A landscape with many peaks, sampled at points; each row gives a point and its height.
From any point a climber takes the steepest step (rise divided by distance) to one of its 2 nearest points. It stops when none of these is higher. Distance is the straight distance between rows; heights are no part of it.
Limok height 459: [ -9   7  -1 -20  -1  28   3   4  -4  -5  11  -7  -9 -25  22  10  -2 -18
  10 -20   0]
vusi height 525: [-12   3  10 -17  -8  14  -8   4  -5 -12   8  -4  -5 -24  23  -3   0 -13
  -1 -18  15]
Fut height 593: [  4  -2  14   4  11 -15  -9 -16   2  -6   0   5  -9   8   1  -2 -16  -8
  -5  -4  19]
debi height 196: [ 20  11   1  -5  -4  34  26   7 -22  -6  -2 -26   3 -16   5  17  -5  12
  -1  -1 -21]
pedad height 388: [  5  -3   6 -12 -22 -12  13  26   0   6  -7 -13  28 -12  -8 -16  21  10
  -9   2   5]
Vori height 444: [ 27  -6  -6  19  19  28  24  10   9  -3 -12  -1   3   0  -5  16 -12   2
  -3  -2 -16]
nevob height 362: [  2   2   0  -1  -9 -10  -4  10  11   8  14   2  25 -12  -5 -32  21  18
  -7  -2 -22]
Pup height 397: [ 25  10  -7   1  -2   3  11  -5   2 -11  -1   3 -13   4 -19   1 -16   5
 -11   6  -5]
Ladi height 325: [-19 -18  -7  -3  -9 -16   2   3  -3  13 -15   3  -5  16 -10   8  14 -13
   9  10  24]
zibal height 645: [  0 -15   6   0 -15  -6   9  11 -11   6 -34 -18  -2 -12   6 -12  -3   2
  -7  -3  34]
muka height 284: [ -8  -6 -15   1   0   2   1  -1   9   6   2   7   3  14 -11  19  13  -7
   9   8  -1]
kirel height 68: [  0   2  -9   7  -4  -3  -8  -2   2  26 -10 -12   7 -22  11  -3  14  29
   6  -6   0]
vov height 287: [-16 -14   3 -15 -18  11   3  -5 -24 -27   3  -5 -32   2   9 -11 -25 -30
 -15  -1  21]
mabi height 243: [  2   0 -12  18  12 -13  -7 -26   7  18   1  12  -7  22  -8  18  -1   9
  16  11  -4]
Dem height 409: [  1   2  -5  -8   8  41   9  -1 -10   0  11  -5  -8 -15  14  23  -8 -11
  14 -18  -5]
poda height 633: [ -2  -1 -12  10  28  21  -4  -2  10   1  21  20 -12   3   0  14 -11 -22
  10 -10  -9]
Nuzut height 99: [  3  -6  12  -2 -14 -14  10  17   2 -15 -14   1   7  -1 -10 -18   7 -14
 -15   0  16]
vupeb height 542: [ 13   3  -8  15  -3 -17   3   3   9  14 -12  -1  13  -6 -10 -16   7  37
  -6   3 -13]
fodo height 371: [ 17  18  -1 -13  -7 -12   3  -4  -7 -18  15   3 -16  13 -17   1 -14  -4
 -10   9   1]
Fiv height 52: [ 16   0  -2   5  -9   5   8   2  -1  18 -12 -24  14 -23   5  -8   7  25
   1 -10   4]
riz height 370: [-19  -2  22  -8   5 -26 -23  -1   6  -2  16  11  12  10   7  -9  14 -12
  -1   6  14]
fek height 319: [-13   5 -19   8  -7  -7  -8   0   3  19  -7  -2   0   8  -2  15  19  29
   7  18 -20]
luda height 743: [-11  10  22 -13   7 -34 -19  -6  -5   0  18  -4   5  15   0   0  -5   4
   8   8  11]
vilib height 482: [  2  -4  -4   7 -10  -6  12  11  18  12 -10  -7  31   7 -18 -11  26  15
 -14  18  -3]
Pufu height 622: [  6 -11  -4  16  26   8   4  -4  20   1   9  23  -3  23 -12   4  -7 -26
  -1  -3   4]
zozu height 369: [ 10   7 -12   4  10  36   9   1  -4  -2   4  -3  -9  -8  11  24 -13   2
  10  -9 -24]
Zikom height 135: [ 11 -11  16 -12 -10  16  28  20 -15 -13 -14 -17  17 -13   6  -4   9 -16
  -8  -7  12]
Sezun height 787: [  7 -10   8   3 -10  -1   3   6  -5   7 -17 -15   6 -22   9 -23  -3   7
  -8 -13  23]
gir height 338: [  9   0   0  -7 -16  -5  -1   9   0   8  10  -7  13 -23   6 -30   8  22
  -3 -18 -16]
kufo height 614: [-21   2 -14  10  19  18 -21 -13  18  12  12  13   6   3  14  10  16   2
   6   4 -19]
kufim height 302: [-18 -14 -14   2  -2 -14  -6 -12  -4  20   1   5  -4  24  -8  16  13  -9
  20   8  16]
zazu height 327: [-10  -5  -5   7  -5  16   4   7  10  19  -3 -15  40 -10   5 -24  33  28
  -5   7 -29]
biv height 472: [ -3 -15   0  -6  -5   6  15   0 -21 -23   2   7 -30  19 -14  -4 -23 -38
  -8  -2  18]
zod height 512: [  7   2  -8  14  -5 -13   3   3  18   9 -11   4  16   9 -19  -6  11  20
 -10  14  -9]
Pev height 288: [  2  13  11 -12   0 -13  -9 -22 -14 -10  19   2 -23  14   1   7 -22  -7
   8   5   4]
vibag height 253: [-25 -11  11 -18 -11  -9 -11  -3 -26 -25   1  -5 -26   0  15 -14 -18 -23
  -6  -2  25]
rup height 483: [  1 -15   2   7   4   5  11 -14  -7  -5 -21   0 -23   5  -1  -5 -25 -21
  -6  -4  26]
nozoz height 578: [  5  -6  10   2 -11  -2   3 -10 -12 -10 -13  -6 -18  -4   2 -16 -20 -13
 -19  -1  27]
vom height 346: [  1   2  -6   2 -13   5  11  12   1  12  -4 -13  26 -11   1 -12  22  30
   0  -1 -30]
renut height 583: [  2 -17  -7   9  26   8   7  -2   3  -4  16  24 -14  22 -14   6 -18 -40
  12  -6   8]
Vati height 489: [-17   4  19  -7   0 -43 -25   1  -2  10  14   2  20  14  -3 -12   8   7
  -2  13  19]
Temep height 415: [ -6 -12  11  -9 -12   1  16  28   2   2 -14 -12  33   0  -1  -8  27  -6
 -10   5   9]
Det height 577: [  5   3 -14  -2   9  16   6  -3   2  -5   8   9 -16   3  -6  16 -10 -18
  10  -7   0]
podar height 185: [ 16  19   2 -12 -14  29  17   2 -14  -7   2 -21  -3 -26  11   3  -7   5
  -6  -8 -10]
pire height 449: [ -9 -10  -2   2 -12   1  11  20  17   6 -12  -3  35   8 -11  -8  32  -8
 -13  18   7]
miz height 286: [-16 -18   0   8  17 -20  -7 -20   4  10   0  14   2  27  -6   7   4 -17
  13   9  19]
kere height 271: [ -7   6 -16  -4   0  -2   0  -3   5   5  12  13  -9  22 -18  23  11   3
  13  14 -22]
Lus height 174: [ 16   6   9 -12  -4  41  20   8 -13 -15   3 -16   2 -19  12  -1 -12 -11
 -14  -9  -1]
kasot height 652: [ 12   3   5   1  -5 -13  -5   0   5   2  -4  -4   8 -14   1 -20   1  12
  -8  -7  10]
pesu height 331: [  3   6   7 -17  -6 -14  -2  -6 -11 -17   9   3 -21  10  -9  -3 -18 -18
  -4   6  14]
Nufin height 630: [ -8   0   4 -10   0  -4 -11   0   2  -3   2   4  -1 -10  13   2   0 -13
   7 -10  15]
kizem height 336: [  2   6   1 -14 -12   8   6   8  -3   0   0 -13   6 -17  10   3   7   3
   1  -8  -1]
dagid height 541: [  0  -1 -16   0  12   4  -3 -17  -5   0  23  15 -22  12  -7  20 -12  -9
  20  -4  -9]
supa height 241: [  7   9 -15   4   1   9  11  14   5  -4   2   6   4  13 -18  16   6   4
   0  16 -31]
tabav height 520: [  2  13  32 -10   4 -37 -18  -9  -4  -9  20  -6  13  11   3 -14 -21   8
  -4   2  12]
Viges height 523: [-28   1   0   2  11   8 -24 -11  22   8  13  14  10   1  15   5  22 -14
   1   2   0]
bura height 264: [ -5   0   1  18  16 -25 -19 -23  10  19  -6   4  -1  15   1   6  -3  21
   6  12   5]
Popim height 207: [ 15  12  -5  -9  -5  22  24  17 -11  -6   1 -15   8  -5  -4  19   6  14
   3   6 -30]
bosi height 193: [-22  -6  17 -10   3 -28 -27 -13 -14   9   8   1  -8  13  11   1  -4  -2
  19  -1  26]
Losug height 233: [ 11   3  -9   5   9 -16  -3 -21   2   5   0   6 -17  16 -15  17 -11  -1
  14   7   7]
Gab height 537: [  5 -19  -7  -1   8  11  14   0 -11 -12   4  16 -23  20 -17   3 -20 -40
   7  -4  14]
tovez height 347: [ 20  18  16   2   7 -14  -6 -12   4 -18  19  10  -6  -5  -4 -22 -20   9
 -12   2 -13]
Dufo height 365: [  6   5  -5  -6 -17  -2   8  17  -1   8  -7 -15  17  -8  -6  -2  18  19
   1   7  -7]
lozem height 156: [  5  -6   8 -12  -3  28  21  16 -10 -15  -1 -11   3 -13  11   5  -3 -27
  -5 -11   7]
luk height 315: [ 14  12   2  -9 -18   5   4   3  -3  -5   7 -12   2 -25   6 -18  -6  12
  -9 -10  -7]
pavo height 498: [ 10   5 -16  12  13   7  -1 -17   2   1  -2  11 -21  -2   0  15 -15  12
   6  -3 -13]
Vozat height 387: [  9  14  -8  11  -4   7  -3   1  -8  -6  -2   7 -11 -12  12  -5 -14  26
   1  -6 -42]
bim height 425: [-11   6  -7   5  -2   9  -5   6  14   9   1  -3  21   2  -4   6  29   9
  -5  13 -20]
Fezok height 708: [ -9   4  -9  10  24  10 -13  -9  16   0  13  17  -8   0   8  13  -2  -1
  12  -6 -18]
sepe height 582: [ 15   3  -3  16   0 -17  -5 -12   6   9 -13  -2  -2  -4  -8  -6  -6  29
   1   2   3]
suvel height 224: [  8   8 -11   0   6  26  19  28  -3  -5   6  -1   4   7  -9  27   2   4
   4  11 -38]
Fabu height 256: [-28 -19   7  -6   5 -24 -14  -6  -6   7  -2  10  -6  20   4   3   4 -20
  17   2  24]
rap height 340: [ -3   5 -15   6  -1  12   4   2   1  10  -7  -3   3  -4   4  19  13  23
   8   3 -26]
fim height 361: [  4   9 -10  10  -4  17   8  10  -9   1 -10  -2   4 -13  14   3   4  30
   5  -3 -41]
lipot height 463: [-1 -8  2  4 -1  7  5 10 14 12 -9 -8 25 -5  4 -1 26  4 -4  2 -4]
lidit height 420: [ 33   5  -7  12   3  24  20   6   5 -10  -4  -4  -8  -1 -11   6 -22   0
 -12   1  -8]
nin height 455: [-22  -6   4   2  11  -7 -19  -6  17   1   8  12  13  16   3   2  14 -16
   0   9   9]
ruruk height 391: [ -8   7   0  -1  -7 -10 -14   5  13   6   7   2  19  -5  -4 -10  27  14
  -7   5 -12]
Gezem height 764: [ -3  -6  17   1   4 -16  -4  -2  -4 -16 -12   5 -11   3   1 -17 -15 -20
 -16  -4  27]
ruka height 403: [ 15  15  25  -8   4 -28  -9  -9   1 -21  21   5   2   9  -6 -18 -18   1
 -15   0   3]
Mena height 471: [ 21   1 -11  19  12  18  11  -8   7   3 -16   4  -4  -4   4  15  -8  15
   5  -6 -11]
meri height 293: [-10   4  -7  19   5 -15 -19 -13   7  23  -8   4   1   6  -1   1   8  30
   8  14 -13]
mar height 470: [ 14  -6   5  11   9  21  12  -9   1  -9  -8   1 -15  -4   3  -1 -24 -18
  -6 -13  16]
Nuvi height 306: [ -5   2 -12 -10  -7  -1  -1   4   2   8  -5  -6   0  -1   1  14  11   0
  11  -1   4]
doke height 374: [-18 -23  -3  -7 -16  -9   9  18 -15   2 -30 -10  -7  14  -9   5   5 -12
   1   8  26]
teb height 129: [-16   7   5 -15  -6 -20 -25  -8  -8   9   8  -5  -8  -5   9   1   4  10
  17  -4  16]
kun height 91: [ -6  11  -7  -7 -10  -9 -17  -4  -9  15   0 -10  -4 -17   8   3   7  23
  13   1   3]
Posir height 484: [-20 -20   6  -7 -11 -19   0  11 -17   6 -32 -12 -12   2  -3 -10  -5  -1
  -3   2  35]
beko height 663: [ -5  -9 -17  17  23  14  -2  -5  16   7  12  20  -4  19 -11  18   2 -17
   7   4 -15]
zifi height 522: [ 14   1   8   9  10   4  -1  -6   9  -9  -2  12  -8  -6   4  -6 -15  -9
  -7 -10   8]
zoti height 257: [-11  13 -12   4   7   4  -4   8   8  -9  13  16  -2  20 -13  15   9   3
   1  16 -37]
gami height 383: [ -5 -10   5 -13  -8   9   6   1 -15 -21  -8  -2 -20   5   4  -2 -11 -33
  -8  -2  18]
Ziv height 418: [  7  17   0  10   7   0  -7  -5   6  -9  10  15   0  -9   7 -11  -7  20
  -5  -4 -32]
pilu height 462: [  5   9   8   6   6 -15 -18  -6  10  -3  16  14  13 -10   7 -20   1  15
  -6  -8 -18]
Loru height 532: [ 11   9  -1  16  10  -9  -8 -20   6   3   2   5 -13  -3   4   2 -11  14
   2  -5  -2]
Suga height 546: [  0   7  10   0   0 -23 -22  -8   4   6   8   3   5 -10   6 -16   5  14
   0  -4   4]
neso height 411: [-25  -7  14 -18 -11   7  -9   4 -16 -16  -3  -4 -15 -15  21  -7  -7 -25
  -1 -14  21]
Num height 120: [ 15  -3  12  -5  -8   4  19  21  -2 -14 -13 -10  10  -5  -9  -6  -2 -12
 -18  -4   8]
bama height 524: [ -7  -5   4   2  -2   0  -2   5  12   5 -14  -1  13 -11  10  -5  10  -6
  -2  -9  13]

For each start below, name the point where the climber stops.
suvel | kizem
luk | Nufin
Num | kizem
pesu | sepe
mabi | Sezun
vov | beko
teb | Sezun
Pev | sepe
